The views of a scene show one set of named points, each view turned or mirrored, shifted and resized as a whole, with a little noise and some points left out.

Scene 1
View 1
j_899: [ -7   3 -12 -25  -2 -20   3 -11   2 -14  -9   4  14  15 -34 -11  -9   9
  -3  -4   6  19  -7   9  -5  -7]
j_739: [-17 -31 -47 -43   8 -23   6 -36   0 -19   9  33  15  16 -45  -2  14  -8
  -6  10  -6   4  -7  19 -13 -27]
j_279: [-25  -1  15 -30  -4 -14 -13 -13   2  -5 -18  -8  11   7 -23 -17  -2   0
   4 -17  -4  10  -6  13   7  -4]
j_515: [ -7 -18  -4 -33   4  -8   6 -15  11  -3   4  23  14   5 -30  -7   6  -6
   5   6   4  14 -22  18   2 -16]
j_347: [-38  26 -22 -11 -12 -32 -18 -17 -17 -31 -37 -31  16  38 -34 -10 -18  20
  -8 -36  -8  16  11  -2 -12   8]
j_937: [-26 -35   2  -5   5 -29   3   2 -33  -5  28   4   6   8 -50   6 -11 -28
  16   5   7  18 -47  43  14 -20]
j_554: [-22  25 -39 -32  -4 -38  10 -11   0 -15 -15  -2   6  25 -43 -22   7  22
 -12 -15 -12  26  -4  12 -15 -19]
j_505: [ 14   7   4  -7   2  -9  18   8  10  -6  -2   7  17  15 -29  -7 -19  12
   6   5  22  30 -27   9  -1  -1]
j_532: [ -4   6  20  -7  -7 -26   2  15 -23  -9  -2 -20   9   9 -36 -13 -33   3
   2  -7  20  24  -9  21  11   8]
j_652: [-32 -20  -5 -50  -1   2 -23 -44  27 -11 -25  19  19  10 -14 -10  21  -5
   2 -15 -17  -5   1   2  -1  -9]
j_725: [-44  -4  15  -7  -6   5 -31 -24   9 -13 -34 -11  23  26 -13   5   1  -4
  18 -33  -8  12 -30   0   3   6]
j_999: [-20 -15  22 -17  -5 -21 -10  -2 -23  -9  -2 -13  10   6 -33  -9 -20 -11
   6  -9  10   9  -9  21  13   4]
j_651: [-21  -3   2 -30  -8 -10 -21 -27  -2 -23 -26  -6  21  17 -21  -7 -15   3
  -4 -18   2   3  16  -2  -4  10]
j_593: [-43  -4  -4 -14  -6 -19 -22 -20 -12 -19 -22 -14  15  27 -31  -2  -5  -4
   6 -26  -9  10 -16  10   0  -1]
j_663: [-39  -2  43 -20 -12  -2 -33 -12  -1  -5 -31 -25  16   7 -11 -12 -10  -6
  13 -31  -2   5  -6   9  18  12]
j_159: [-11  -4  34 -12  -6 -20  -7   7 -19  -6  -5 -20  10   4 -29 -11 -28  -6
   7 -10  18  15 -10  21  17   8]
j_176: [-11  18  10 -22  -2 -31  22  19   0  13   6  -5  -1   0 -37 -27   4  12
   5  -4   2  35 -36  34  12 -23]
j_924: [  3 -35   1 -11   6  -3   4 -12  -3 -15  16  24  22  12 -32  10 -17 -18
  13  13  22  15 -30  17   4  -3]
j_717: [-15 -20  27 -18  -3 -12 -10  -4 -11  -5  -1  -3  12   5 -28  -6 -17 -15
  10  -5  11  11 -17  20  15   1]
View 2
j_999: [-15   9 -23 -10  -8  -9  -6   0 -14  13  15 -21   5   2 -22 -15  10  22
  12 -36 -21  -6  -5  31 -34   4]
j_279: [ -6 -11 -22   4  -6  -5   0  -6 -25  11  28 -16 -10  20 -18  -2  -1  35
  20 -16 -17  -4   9  23 -18   8]
j_159: [-13   9 -28  -9  -7 -12  -4  -4  -6  29  13 -15   7  13 -30 -24  19  20
  14 -42 -21  -4  -2  39 -38   8]
j_651: [  4  -2 -21  -1  -2  15  22   2 -22  19  42 -29 -10   4 -21 -11  -9  19
   6 -18  -5 -13  14   7 -10  29]
j_739: [ -9 -12  12 -15   4   5 -26  13 -10 -24  26  -9 -16 -16  22  14 -32  29
   3  16 -20  -6 -12 -14 -12 -25]
j_347: [ -5 -42  18   6   1  12  34  -1 -16   4  27 -38 -12  20 -15 -21  12  -4
  13 -20 -13 -22  24   6 -14  45]
j_515: [ -5   3 -16  -9  -5  -5 -31  -3 -10   7  22   2 -11   5   1   8 -12  34
   8   1 -23  10  -4   9 -15 -26]
j_176: [-21 -25   2  -2  -4 -31 -33 -17  -4  12  -5  12  -6  42  -6  -2  27  27
  29 -15 -32  14  -1  35 -31 -21]
j_937: [-20  14  -6 -13 -23 -20 -42   2 -14 -15  -6 -23  10 -20   7  -7  17  12
  -3 -29 -45   4 -10  37 -44 -36]
j_717: [-11  16 -32  -9 -11  -9 -15  -2 -14  17  20 -16   3   3 -19 -11   5  27
  10 -29 -21   1  -2  31 -29  -7]
j_725: [ 13  -1 -28  20 -29   8  10 -16 -48  17  39 -38 -13  11 -14  -2   5  14
   0 -13 -27   3  36  28   0  17]
j_652: [  3  -6 -28   9  -5   8   2   0 -43   0  51 -18 -27   3  -7  22 -34  50
  16  14 -11  -3  14   2   5   2]
j_532: [-14  -2  -9 -12   0 -14 -16  -7  11  30   5  -4   7  20 -18 -26  27  10
  12 -39 -21   4  -4  28 -37  -1]
j_505: [  3  -1  -6 -11   0  -4 -28 -13  16  42  14  13  -7  25  -8 -13  13   9
   2 -14 -20  18   5   9 -15 -13]
j_554: [-15 -53  31  -4  11  -4  -3  -2  -4  -7  13  -7 -21  30   6  -1   5  13
  24   5 -18  -5   8  -3 -13  10]
View 3
j_593: [-22  10 -12   4   7  18 -56  41  13  37  -3 -36 -10 -21  29  -2   8   2
  24   7  10  55  47 -17  -5   7]
j_651: [-13  30 -17  -6   8  29 -49  47  13  58  16 -24  -6 -28  33  -3 -10  -7
  47 -18  26  45  25  -1  25  -4]
j_159: [ 26 -12 -22  -3  13  36 -26  55   2  19   0 -18 -77 -10  46  -7 -47   6
  12   4  14  21  42 -12  20   1]
j_347: [-33   4 -26  -9   4  41 -50  57 -12  70 -14 -32  31 -44  35 -18 -11  25
  35  14  22  70  73  11   3 -11]
j_725: [-30  22  -2  11  -8   8 -69  44  22  31  23 -19 -25 -32  22   0  28  21
  17  -1  23  38  27 -55  14   8]
j_515: [ 19   1  11  -4   4  -8 -25  -2 -14   6  10 -13 -49   0  11  13   1 -42
  11  -2  11  31  -1  14 -19   4]
j_652: [-20  49  34  -6   3 -25 -59   6  20  49  33 -22 -22 -19   4  14  22 -39
  30 -31  26  57   5   4   0 -12]
j_663: [-10  23   5   2   6  11 -60  59  32  43  24 -23 -72 -25  37 -11 -16  23
  17 -17  25  39  49 -46  34 -12]
j_937: [ 31 -26 -28  13  14  13 -22  20  13 -33 -30 -43 -72  29  34  10 -11 -40
  -6  34 -28  30  33 -15 -45  44]
j_554: [-12 -18   4 -18   3   3 -26   6 -47  45 -15 -20  17 -31  13 -10  -4 -11
  13  23  17  70  62  45 -36 -20]
j_717: [ 22  -1 -13   2  14  17 -32  38  15  12   4 -22 -73   0  36   4 -27 -15
  14  -1   9  26  25 -13   6  10]
j_532: [ 32 -34 -31  -8   7  39  -9  44 -27  11 -10  -9 -64 -13  39  -7 -48   9
   6  20   9  18  40   3   3   4]
j_899: [  9  -9  -7 -11   2  16 -21  19 -27  29   3 -13 -18 -20  18   3 -13 -15
  17   7  17  41  24  25  -8  -7]
j_924: [ 36  -6 -29   4   1  22 -17  15  -5 -18   4 -15 -49  10  20  20  -6 -41
  18   4  -1   6 -29  -1  -8  35]
j_505: [ 27 -31 -17  -7  -7  25  -7  16 -49   5   9  12 -41 -24  14   1 -18   2
   5  13  21   6  -4  10   0   2]
j_739: [  6  15   2  -7   9 -11 -27 -17  -6  16  -9 -35   6  11   4  20  15 -83
  28   0  -2  58  -1  52 -48  15]
j_176: [ 31 -51  13 -10   2  -4 -11  11 -47  -4  -9  -4 -93 -12  18 -10 -31   9
 -30  29  10  29  61   6 -30 -17]
View 4
j_593: [  4  -6   3 -13  17  -5   6  15  24  -9 -11  34   5  23  18  13  -6 -36
   1 -10  -4  45 -24  16  19  -2]
j_663: [ 17 -16 -20  23  13  -8  -6  15  36  -3 -29  19  29  34  -7  33 -32 -18
 -26 -18 -28  44  -7   8  44  21]
j_515: [ -7 -15  -8  17  10  16  -7  -3 -24   5 -34   9  -2   2  35 -14 -20  -1
 -17  34  17  15 -34  16 -11  13]
j_505: [-23  12  21  22   5  15   4  17 -32  18 -40  -4  33 -14 -15 -26  -5  -4
 -20  32  24  28 -24  17  18   8]
j_937: [-31   4  20 -17  11  13 -35   8   6  -2 -51  35  -5 -34  41 -10 -17  -7
 -20   2 -15 -17 -66  65  -2   1]
j_739: [ -2 -10  -6  -2  21  10  -3  -3 -34  -3 -10  25 -27  14  81 -20   4 -21
   8  36  37  18 -58  10 -42   6]
j_279: [  9 -15 -12  16  16  -8   2  10  12   2 -31  21  23  24  12  12 -15 -20
 -13  13   0  32 -21  11  12  23]
j_159: [ -8  14   7  28  13  -8 -20  33  13   4 -52  12  45   0  -8  10 -11 -19
 -29  -8 -13  13 -36  27  32  26]
j_347: [ 13  12  15 -13  26 -31  30  29  30  -8  -1  37  33  37  -6  13  23 -67
  26  -6  19  67 -21   1  21  -1]
j_899: [ -5   2   6  14  15  -5   9  13 -15   6 -25  16  23  12  12 -10   3 -24
  -2  28  26  32 -33  10   1  13]
j_999: [ -6   7   2  20  16  -8 -21  24  14  -1 -44  19  25   5  11  10 -11 -21
 -22  -7 -13  12 -44  26  22  20]
j_924: [-27  14  10  19  10  30 -31  14 -36   6 -29  -2  -9 -12  33 -23 -20   3
 -32   3   8  11 -53  25   9  -2]
j_176: [-17 -19  12  -1   5 -12  11  -2   5  15 -65  32  47 -26 -11  -9 -10  -1
 -10  60   7   0 -23  46  -5  25]
j_651: [ 15   5 -11  22  23  -8   2  27   4  -4  -3  11  14  45  17  14  -3 -38
  -6 -16   7  59 -24 -12  22  10]
j_652: [ 24 -39 -38  19  17  11   9 -10  -8  -5  -2  13 -16  51  50  10 -26 -15
  -9  19  10  50 -14 -16  -6  18]
j_725: [  5 -19  -9  -5  10  15   9   4  25  -3  -4  18  -1  32   0  14 -32 -17
 -15 -17 -18  66   3   8  41 -11]
j_554: [  3  -9  14 -16  19 -23  37   5   0   1 -19  39  27  11  15 -12  26 -42
  30  54  39  37 -27  12 -20  11]
j_532: [-19  21  20  20  11  -9 -10  30  -1  10 -54  15  51 -17 -17  -7   2 -20
 -20  10   4  10 -42  34  22  18]

Which points are out of place in each view (at most two, in the order of its rows)? Write - if all are in place.
view 1 -> j_532, j_651
view 2 -> -
view 3 -> j_176
view 4 -> -
